A landscape with many peaks, sampled at points; each row gives a point and its height.
A climber steps from a point to the highest of its 2 nearest points, and stops where none of them is higher. Distance is the straight distance between rows; heights are no part of it.
Lusi: [101 118  77 144 162 108 209 147 110 197 109  76 145 117 113 135 137 105
 114 181 172]  h=66.0
Tadel: [ 83 123 141  86 147 118 143 170 164 117  72 152 102 176 166 161  91 119
 140 150  89]  h=73.0
kureb: [138 128 125  97 134 161 121 148 137  92 157 157 112 115 136  89 140 156
 163 106  47]  h=63.7
fiz: [170 127 138  90 115  88 129 108  92  32 143 176 118 119 113  86 108 149
 130  91 147]  h=51.3
zonov: [126 131 150 116 116 154  92 137 149 128 147 144 122 124 126 111 135 143
 148 116  68]  h=69.7
nud: [116 162 144 114 117 137 141 142 150 214 124  58 105  86  65 123 159 105
 163 180 130]  h=54.7
zopez: [144  91  84 170 141 112 165 134  99 113 110 127 148 138 130 185 100 112
 103 142 173]  h=60.6
fofu: [121  82  90  89 149 109 144 132 102  66  97 129 122 146 181 154  58 115
 109 126 145]  h=63.9
timi: [179  96 109 128 116 107  99 119  80  60 145 140 132 124 111 152  74 119
 113 116 169]  h=22.0
fur: [176 103  97  97 119 124 100 127 103  40 138 134 123 120 121 123  74 141
 130  99 140]  h=26.5
Ridog: [121 146 153 136 106 156  85 140 165 162 146 108 114 117 114 145 128 140
 147 137  87]  h=64.7
gufo: [123 107  79 120 108 164  62  91  93  63 141 107 141 123 161 122 158 133
 112  78 144]  h=3.0
suvif: [113 124  94 130 138 155 140 131 122 208 145  59 119 102 113 155 177 107
 134 147 128]  h=31.6
mudab: [153 107 123  81 147 151 122 155 123 144 126 142 118 143 147 127  81 132
 143 121  79]  h=59.4
fof: [105 115 112 110 114 178  99 135 133  88 159 144 103 108 151  94 165 142
 163 109  49]  h=59.3
Sem: [ 82 120  89 191 118 143  83  81 151 124 111  75 139 108 219 109 180 107
  98  94 166]  h=39.7
Kifim: [145 108 132 100 100 116 101  91  90  36 142 153 130 106 125  88 139 149
 128  95 151]  h=67.6
baf: [135 164 202 102  91 124  90 118 143 106 161 159 144 139 135  73 110 161
 119 113  80]  h=45.0
Biz: [135 145 134  98 105 146 101 140 134  70 156 149 113 115 127  68 124 173
 148  91  67]  h=58.2
givuf: [174 161 167 102 133  97 135 124 136  83 146 191 125 173 110 121  62 123
 122 103 143]  h=35.3
gezik: [157 175 172  87  98 122 106 126 132  69 162 165 133 126 115  63 108 171
 137  96  78]  h=50.6
Saf: [ 90 140  97 160 121 142 125 116 133 179 153  35 131  91 112 130 171 118
 125 155 134]  h=34.3
zeker: [186 141 150  99 121  94 125 115 111  47 149 184 116 139 100 110  75 145
 119  94 157]  h=42.1
Peta: [103 162 102 138 164 104 191 168 145 180 100  80 135 121  48 114 129  87
 161 211 184]  h=67.3
maduf: [124 116 169 166  77 105  83  73  98 101 135 117 166 113 143 109 121 146
  85 128 167]  h=13.5
nibuz: [102 108  94 160 100 155  75  76  96 115 133  79 155 119 180 124 162 125
  92 106 163]  h=8.1
Bep: [ 94 109 130 180 113 145  67 106 173 105 107  94 126 113 194 105 143 129
 129  96 117]  h=47.4
desuk: [127 114 125  91 159 135 133 162 144 172  94 122 111 151 156 156  88 114
 144 136  85]  h=64.1
Nep: [151 130 139 101 153 106 157 134 134  92 113 204 112 145 129 126  87 125
 128 111 126]  h=37.7
Rez: [123 109 133  66 166 126 167 161 136 121 115 195 107 147 167 105 117 124
 151 115  70]  h=66.6
tun: [ 76 145 151 110 159  92 177 156 164 183  52 137 103 164 140 170 138  92
 158 178 133]  h=46.7
lapo: [104 124 108 138 109 167  76 102 107 163 151  64 142 118 174 127 171 130
 107 110 116]  h=40.2
Pomat: [119 146  86 148 152 121 178 162 134 188 121  63 119 104  65 144 141 104
 156 183 165]  h=65.2
ton: [151 127 119 194  92 117 115 111 103 104 140 101 156 116  98 161 103 138
  90 136 177]  h=17.3
mavif: [177 123 118 173 109 110 118 127  94  88 132 134 143 126  95 170  74 122
 105 131 178]  h=19.0
dal: [143 115 100 180 140 112 165 130 103 153 132 112 142 125 104 173 128 122
 103 148 166]  h=55.1
ziru: [128 122 155 119 160  99 168 133 131 126 103 208 124 160 134 139 118 115
 116 139 140]  h=41.6
Zafe: [135  98 123  96 162 109 167 130 133  66 102 193 101 138 149 117 105 142
 129 114 118]  h=33.6
Kudom: [116 130 162 133 173  98 176 141 151 164  89 184 113 166 133 151 141 104
 124 140 140]  h=43.8
Rav: [121 111  97 167  92 150  60  99 145  61 129  91 135 123 154 146 126 138
 116  99 134]  h=31.7
zosi: [121 116 114 144 162  92 199 151 107 197  94 114 144 142 127 144 123 112
 118 170 163]  h=63.1
bizib: [ 95 110 141  91 160 123 161 161 158 130  83 183  99 159 165 139 117 114
 154 141  87]  h=68.5
kanu: [149 180 167  92 129 129 132 149 161 106 151 203 105 161 112 103 111 142
 160  99  84]  h=28.4
Fisil: [124 106  79 152 160 142 158 128 146 154 131 101 108 112 115 183 163 114
 134 133 132]  h=22.7
loso: [145 113 148 145 101 133 100 103 128 111 145 146 141 124 118 136 129 153
 111 125 131]  h=63.2
pena: [ 99 107 126 140 116 177  89 119 144 120 151 135 107 108 146 130 185 134
 152 121  77]  h=55.5
tiput: [111 102 147 189  95 106  89  72 113 120 119  88 164 113 165 102 144 137
  81 117 178]  h=11.5
loled: [112 104 107 162 139  80 172 144 105 104  86 132 145 152 148 193  68 109
  90 148 180]  h=67.0
Novir: [143 124 104 158 144 138 130 141 147 147 125 125 110 129 105 189 120 119
 139 140 132]  h=20.7
vazeg: [ 89 117 155 114 164 100 170 154 151 164  67 165 110 168 150 167 120 109
 132 158 132]  h=45.2
rufib: [129 106 166 135  92 129  91  88 115  90 142 161 142 116 141  99 151 156
 107 114 134]  h=72.1
zisa: [ 87 128 141 168 111 153  83 119 166 133 144 103 105 105 150 137 167 142
 139 117  86]  h=52.6
bel: [122 143 133 139 156 101 187 138 139 207 106 115 111 120  74 134 158 110
 146 178 157]  h=49.6
Sug: [103 151 142 129 169  87 187 145 154 204  68 125 105 140 108 152 150  95
 152 181 162]  h=48.2
setuk: [156 180 168 121 132 125 135 141 160 114 145 193 119 186  94 143  90 114
 140 100 130]  h=30.2
pov: [138 128 131 134  99 153 108 137  91 201 150  53 166 116 123 129 116 135
 108 146 120]  h=46.0
Fele: [114 134 140 143  95 151  94 118 121 173 145  64 142 112 139 128 138 147
 111 128 116]  h=43.5
Gugaz: [141 139 123 171 111 117 156 119  94 164 135  96 161 109  96 138 131 140
  99 147 168]  h=51.6
pev: [150 164 187 109 135 116 136 139 145 177 128 175 132 153 104 133 126 117
 145 137 108]  h=35.7
fer: [103 142 100 152 160  93 212 158 118 187  95 101 147 117  67 119 133  95
 134 191 187]  h=68.6
nuvek: [124 148 202 123 111 126 120  99 134 142 149 185 146 124 132  83 170 148
 127 132  82]  h=44.8
Bosog: [ 95 113 125 179 104 144  98  88 112 136 133  96 150 113 167 120 169 143
  89 119 158]  h=10.0
veg: [124 108  64 160 156 146 158 117 105 161 142  77 131 121 124 176 167 111
 114 138 157]  h=25.6
pugas: [125 109  75 126 161 147 168 131 110 208 133  71 122 121 131 152 154 110
 127 158 140]  h=29.2
Tafur: [146  89 123 117  90 124  69  82  83  52 144 121 151 114 143 102 126 133
 111  97 156]  h=52.2
tero: [120 159 145 144 115 132 142 136 141 208 130  75 133 101  74 117 151 131
 135 168 139]  h=52.9
Nunum: [155 102  78 113 131 177  85 119  96 104 145 100 140 134 151 146 117 122
 110  93 134]  h=35.4
Vove: [143 179 195 115 119 124 115 132 157 201 135 141 136 139  92 129 150 119
 151 135 111]  h=38.3
livo: [ 87 120  98 169 122 161  67  95 166 119 115  63 134 116 204 119 161 118
 116 100 127]  h=44.1
Bomot: [125 105 164 116 108 132 119  88 107  72 149 183 147 108 144  66 168 161
 122 110 110]  h=62.0
Par: [147 114 159 102 144 134 146 124 116 148 141 201 127 132 135 101 149 136
 132 125  81]  h=53.1
voze: [114  99 102 123 145 101 148 152 111  81  93 138 133 155 171 182  56 109
 102 145 154]  h=74.1
vos: [139 185 170 130 136 132 126 160 187 149 137 173 102 181  78 154 112 111
 162 107 115]  h=26.9
vogo: [120 113 119 101 158 117 148 165 142 136  78 133 124 165 164 165  76 119
 127 148 116]  h=68.0
Gegef: [147 128 153 186  71 104 100  95  77 111 146 105 171 111 116 139 105 139
  78 133 183]  h=15.7
kenod: [151  89  62  86 149 174 118 128 100 105 138 126 124 134 158 138 120 126
 124  96 122]  h=40.9
rep: [170 134 108  59 123 133 146 155 114  68 146 154 107 117 136  80  94 166
 152  84  87]  h=47.6
rad: [129 165 157 135 121 148 111 144 175 178 131 112  94 117  86 151 150 122
 167 145 104]  h=61.3
tasu: [143 178 156 118 135 146 115 157 176 122 147 182  96 150  92 138 118 116
 167 107  70]  h=24.9
Kes: [132 140 134 154 147  82 184 143 114 170  95 147 144 155 114 160 111 109
 103 165 179]  h=60.5
teba: [ 89 126 157 183  99 138  72 117 177 104 118 117 118 115 154 116 144 135
 133 119  97]  h=50.3
nikun: [122  93 145 136  77 110  57  91 110  32 122 125 144 112 150  85 116 133
 109  90 163]  h=42.4
nuvik: [101 137  51 163 144 141 176 143  99 164 161  54 155 104  75 119 153 108
 110 164 176]  h=57.5
difi: [112  99 123 162  87 124  57  96 147  39 111  97 143 112 162  98 117 133
 108  89 144]  h=36.0
dagik: [154 154 181  83 151 121 149 145 152 134 137 202 120 163 117 104 124 126
 148 120  90]  h=32.1
palus: [147 143 196 120 136 118 138 112 131 163 145 202 144 131 118 108 173 135
 125 142 107]  h=48.5
Fezet: [ 85 132  96 148 123 160 104 107 134 185 153  48 130  99 151 134 188 124
 116 122 121]  h=37.0
giv: [170 122 128  70 125 137 116 145 117 102 143 148 125 132 129 103  89 148
 141  98  89]  h=53.7
vugev: [140 168 198 130 104 126  93 114 150 114 155 178 135 146 108 111 130 152
 119 121 110]  h=51.8
dofon: [134 153 180 159  98 128 103 114 143 142 141 150 137 129 106 130 134 155
 117 127 118]  h=57.3
sizo: [113 120  87 170 122 128 170 119  78 174 152  79 161 107  98 124 149 133
  99 152 182]  h=53.0
tizev: [125 134 126 144 135 114 166 140 120 205 129  98 140 109  88 131 150 129
 131 168 155]  h=51.2
bisis: [ 99 143  55 150 154 140 175 137 139 172 158  44 140  96  73 141 159 100
 148 187 165]  h=61.6
bos: [130 173 149 142 130 130 141 154 174 193 115 115  85 117  70 158 161  96
 171 155 128]  h=58.9
komod: [126 182 158 112 133 124 151 145 161 219 110  93 100 114  63 122 165 103
 178 180 141]  h=56.5
ful: [158 102  83 105 112 153  85 129  94  57 141  99 129 121 132 130  96 140
 120  89 126]  h=30.6
tego: [145 109 133  70 151 136 157 136 112 105 136 190 118 125 147  81 132 145
 148 107  71]  h=59.2
zur: [128  92  91  87 158 119 140 158 134  64 105 147 109 149 177 146  65 128
 128 115 117]  h=54.2
Lenuz: [161 142 104  74 141 107 173 156 115  64 119 180  99 125 143  87 107 160
 160  85  94]  h=40.3
luvug: [140  84  75  81 161 148 140 135 124  87 116 145 118 134 162 142  93 132
 130 104 108]  h=47.3
muzi: [138 125 100 131 120 143 142 135  76 203 137  56 168 118 117 134 131 125
 109 141 153]  h=48.6
Defeg: [137 129 124  68 156  88 175 153 128  55 107 180 101 147 159 100  77 149
 142 106 115]  h=32.0
defus: [ 98 111  80 146 113 167  63  77 117  74 127 100 144 121 187 129 195 120
 103  83 146]  h=5.5
tozot: [123 166 213 128 108 130 108 122 155 169 148 159 135 131 117 101 156 140
 145 130  82]  h=41.4

Two climbers start at each pair of points below. Name the first point that both come to, or write never.
Sem and maduf => never
Lenuz and fur => never
Zafe and dagik => never

For each start below, name the point where the climber stops.
bel => zonov
Fisil => fer
Defeg => Tadel
tasu => Tadel
